Points on a hilly landscape, in no order, each with its height.
A ball rolls from a point to whichever of its 2 nearest points has the largest drop for the distance, and stops where none of them is lower. Distance is the straight distance between rows; heights are no part of it.
mef: [145 108 111 128 149 149 143 144 125 114  80 153 103 146 153  81 172 167
 100 125 154 103]  height 330
vun: [124 112 123 115  74  86  94 161 131 111 151 104 164 133 140 137 122  58
 191 107 100 164]  height 597
zos: [151 110  87 158 130 129  56 137 143 154 134 106 135 165 103 149 125  96
 163 103 103 162]  height 409
Zel: [ 96 135 146  99  76 126 145 116 137 122 157 110 140 104 153  98 106  99
 154 114 127 143]  height 750
vami: [ 63  79 110 179  69 149  64 157 139 121 146 118 157 118  95 141 116  83
 173 125 136 140]  height 62
zakug: [108 121 118 118 198 165 184 135 148 136  85 134 126 110  91 115 138 147
  87 128 144 125]  height 522
foga: [144 184 103 164 220  72  95 164 155 169 128 148 134 164 162 143  84 119
 120 144 105 111]  height 276
fonu: [155 132 156 139 156 142 150  87 130 175 102 150  96 145  59 150 128 159
  91  96 123 117]  height 725
Kesum: [123 160 119 114 125  92 102 113 104  72 180 133 164 109 185  93 134 117
 139 119 134 167]  height 392
dov: [144 135 151 130 178 122 143 121 126 182  91 108  69 127 189  71 152 132
 115 149 164 119]  height 630
Tukig: [180 173 104 149 207  92 143 139 119 125 121 192  92 142 181 126 131 178
  67 156 142  82]  height 285
Ruzad: [ 95 110 135 128 144 137 151 147 161 144 105  79 156 119 145 107 117 120
 171 135  97 105]  height 664
Dedo: [148 153 126 123 197 100 138 137 105 126 125 160 139 137 203 102 119 154
  89 189 154  97]  height 427
laba: [127  82 145 175  91 147 104 103 122 131 153  66 134 122  59 133 145 117
 190 156 147 106]  height 641
lipa: [172 101 191 117 121  98 142 122 110 154 132 138 131 172 106 121 145 156
 125 115 129  90]  height 453
bom: [177 162 128  98 134 154 145 117 114 102 149 172 115 144 184 121 141 179
  88 122 113 130]  height 592
Zalun: [133  97 127 125  91 159  69 162 185 150 114 149 124 142 132 169  99  63
 112 143  98 137]  height 752
Gibo: [ 73 157 127 128  91 105 131 124 120  34 137 144 152  74 111 120 177 141
 118 120 175 147]  height 104
zod: [109 128  97 143 121 165  75  93 154 158 138 103 130 127 113 107 122  97
 150 110 138 171]  height 266
Nelok: [126 147 104 111 118  89  91 107 117  91 158  98 156 126 184 120 130  81
 167 130 103 186]  height 491
bisi: [147 138 109 144 223 163 194 157 125 169 128 142  82  84 177 104  88 139
 103 152 158 152]  height 861
mito: [139  98  60 141 153 143 107 170 151 148  99  80 105 140 178 155  83 113
 150 122  84 138]  height 714
Miz: [ 89 120 165 127 107 159 114 117 109 128 121 164 127 125  87 105 182 141
  90 146 192 114]  height 422
Botiz: [178 156 138 142 181 128 133 107 127 153 147 184 113 152 101 137 124 185
  73  82 124 112]  height 684
miba: [111 145 163 112  40 112 138  85 129 100 164 111 124  85 158  95 144 134
 151 106 155 150]  height 690
pira: [134 116 136 114 149 134 151 104 122 172 109  87  79 112 190  80 108 119
 128 158 138 149]  height 565
Furab: [115  79 128 158 136 129 105 165 155 173 110 119 132 157  51 179  98 135
 137  98 122 107]  height 727
perik: [144 136 107 127 198 136 169 144 142 124  82 179  98 127 110  94 154 172
  67 135 181 109]  height 447
rir: [129 132 122  88 115 125 156 122 128 184 105  82 104 130 161 117  71  83
 132 144 118 147]  height 631
Zona: [ 78 134  77 142 162 133 130 100 139 110 107 110 127  65 168  77 114 116
 140 142 130 156]  height 831
Meza: [104 138 133 117  61 153 126  93 121  89  96 146  88  90 143  80 196 130
 122 143 146 129]  height 568
Pumud: [146 133 168 175 150  98 104 145 143 172 148 163 145 165  77 189 123 124
 148  97  64 105]  height 805
Nes: [157  97 121 128  87 154 106 163 105 125 101 164  93 176 119  94 194 162
 118 127 141  89]  height 108
lim: [158 124 122 109 160  83 140 154 113 147 130 114 134 156 156 153  81 139
 136 118  79 129]  height 601
biv: [ 92 132  92 124 128  99 167 131 103  60 141 134 148  64 203  70 116 169
 127 135 158 124]  height 77
kez: [122 136 133 141 193 120 103 119 135 137 124 128 156 151  94 134 140 135
 128 126 124 124]  height 562
Zeki: [115  97 154 139  50 122 100 126  79  72 130 133 108 151  84 120 209 142
 133 156 170 112]  height 449
dok: [165 116 160 103 137  82 143 123 117 172 115 102 123 170 118 128 107 141
 138 117 102 113]  height 535
Tova: [181 125 155 127 115 108 118 103 140 121 134  91 143 146  90 172 144 100
 188 133  66 131]  height 729
Sipar: [113 120 108 123  89 175  88 155 160 143 139 159 143 141  91 188  88  82
 115 107 108 138]  height 792
bupor: [128 124 134  91 128 127 175 137 109  83 127 124 154 129 105 157 126 173
 101 101 122 124]  height 677
dat: [156 197 102 155 238  73 133 117 157 161 135 166 120 145 146 131 105 154
  88 141 142  92]  height 75
kov: [136  89 121 117 105  81  99 169  97 114 145 133 171 161  86 171  94  82
 170 102 112 142]  height 680
zizo: [ 88 130 147 128 144 126 171 112 117 153 131 116 103  81 230  75 105 114
 138 171 140 128]  height 478
Zuda: [104 112 101  99  89 145 108 152 165 162  97 125 105 122 154 117  68  63
 121 123 119 148]  height 694
mame: [101 131 139 123  38 156 115 150 142 118 171 127 159 127  92 208 107  80
 147 116 118 155]  height 836
luk: [165 146 128 144 204 125 191 130 132 179 103 133  74 119 132 138  87 172
  88 107 102 122]  height 794
gugov: [144 138 131 121 196 150 203 148 120 172 104 139  95 109 179 148  78 142
  98 147 103 123]  height 827
Sapa: [120 177  99 116 175 151 139 105 145 122 141 145 146 119 168 128  93 111
  98 149 121 160]  height 864
siz: [ 77 123 129 131  77 117 102  78  99 105 142 105 132  99  76 127 141 107
 137 125 178 169]  height 307
Mup: [123 128 145 124 150 120 106 103 125 100 103 119 143 142 104 127 187 138
 133 141 130 124]  height 621
Par: [169 119 171 117  68 182 140  84 129 141 132 107 104 131 102 120 165 149
 140 139 149  92]  height 452
Kog: [167 109 167  93  77 118 149 152  92 107 114 165 114 165 124 124 162 170
 112 120 119  79]  height 323
zubep: [143 105  77 133 157 109 117 176 142 170 111 119 121 158 157 148  62 121
 121 117  95 128]  height 661
kifer: [129  95 168 159  59 134 103 107  80  88 167  87 121 144  77 138 188 141
 156 166 162 110]  height 539
Mav: [132 115 160 152 125 114 120 144 157 194 109 133 116 167  59 183  99 104
 141 117  89 102]  height 766
derik: [108 166  98 125 182 168 152  98 125 100 128 144 120  75 186  88 128 125
  93 163 135 154]  height 868
Bezug: [122 128 153  89  95 105 175 155 109  45 142 141 178 113 127 151 168 167
 110 108 130 117]  height 723
pip: [ 99 126 160 115 121 136 134 159 168 159 145 116 165 136 150 119 103  96
 157 127  92 115]  height 730
teguv: [145 156 164 166 187  65 117 161 143 174 143 170 150 153  97 144 110 144
 120  84  86 100]  height 840
Tuki: [119  80 111 125  95 145 121 137 126 153 114  94 139 149  72 154  97 121
 148  98 146 126]  height 675
zufu: [ 75 120 150 135  46 109 133 151  99  45 110 155 130 101 114 124 214 151
 115 135 160 100]  height 306
nevef: [139 133 177 124 125 127 124  85 138 117 118 102 145 148 100 145 195 117
 160 155  94 123]  height 674
gogo: [113 132 112 133 162 101 143 133  83 107 143 132 126  87 241  81 120 152
 123 184 149 103]  height 325
Sigo: [128 178  70 107 199  88 138 103 104 109 118 132 145 122 185 154  81 113
 102 182 124 147]  height 897
taf: [171 124 149 101  75 134 157 106 114 100 159 108 134 143  99 168 137 171
 145  94 100 131]  height 617
koti: [136 156 102 112 133 174 118 125 141 136 151 150 153 125 120 164  85 116
 106 101 111 172]  height 830
miduk: [128 106 119 120 152 162 177 128 162 147  87  91 120 122 102 132 120 131
 133 127 104 113]  height 589
zes: [174 140 155 101  83 180 156  88 131 133 159 103 110 126 134 133 139 148
 132  98 120 135]  height 546
togul: [ 75 106  80 168  76 166  69 123 166 124 126 112 136  91 108 132 120  84
 179 111 119 152]  height 11
rofi: [100 154 107 109 129  87 117 117 118  56 152 130 181 104 132 108 137 122
 116 122 158 155]  height 275
Fanu: [158  91 160 146  81 169 130 127 118 140 112 119  93 145  92  91 199 167
 133 136 155  75]  height 322
Luput: [170 164 143 111 166 146 164 121 140 139 150 197 115 136 151 131 120 173
  73 113 103 119]  height 642
gade: [ 89 138 122  93  74 160 127 121 116  93  95 179  87  98 103  89 189 126
  84 143 180 127]  height 506
sul: [110  78 101 115 116  89 126 173 118 124 107  90 162 140  87 136  94 111
 162 113 127 121]  height 732
Soku: [110 156 128 117  76 124 125  76 127  90 124 134  88  76 171  62 157 140
 130 124 148 163]  height 625
Ter: [ 73 105 145 151  96 136 116 125  97  88 158 114 166 111  59 153 136 117
 129 124 176 146]  height 169
zol: [182 111 127 140  88 137 124 104 133 128 133  61 152 128  64 168 128 109
 202 146 100 115]  height 718
zufa: [ 99 126 174 144  82 149 111 146 128 116 168 126 174 147  79 212 128  73
 167 140  91 124]  height 875
pime: [152 158 134 144 189 122 164 132 172 193  93 127  77 128  96 136 106 146
  96  84 124 113]  height 763
Sevif: [ 97 117  66 152 152 174 129 142 159 146 108 100 108  92 195 107  84 100
 152 139 110 164]  height 780
vin: [ 75 115 160 138 125 133 101 132  96 112 168 156 163 127  72 121 143 132
 102 143 191 115]  height 317
Sasir: [152 130  92 145 176  93  66 129 123 147 141 131 153 169 102 139 125 110
 153 105 129 155]  height 489
Vili: [165 158 115 106 117 110 111 119 103  88 150 140 114 128 215  92 155 144
 109 140 141 144]  height 509

Where does a ball stop that starts at each point below?
lim -> Nes
Soku -> Ter
bupor -> Nes
pip -> Nes
derik -> Nes
nevef -> togul
Luput -> Gibo
zol -> Gibo
kov -> Gibo
gugov -> Gibo
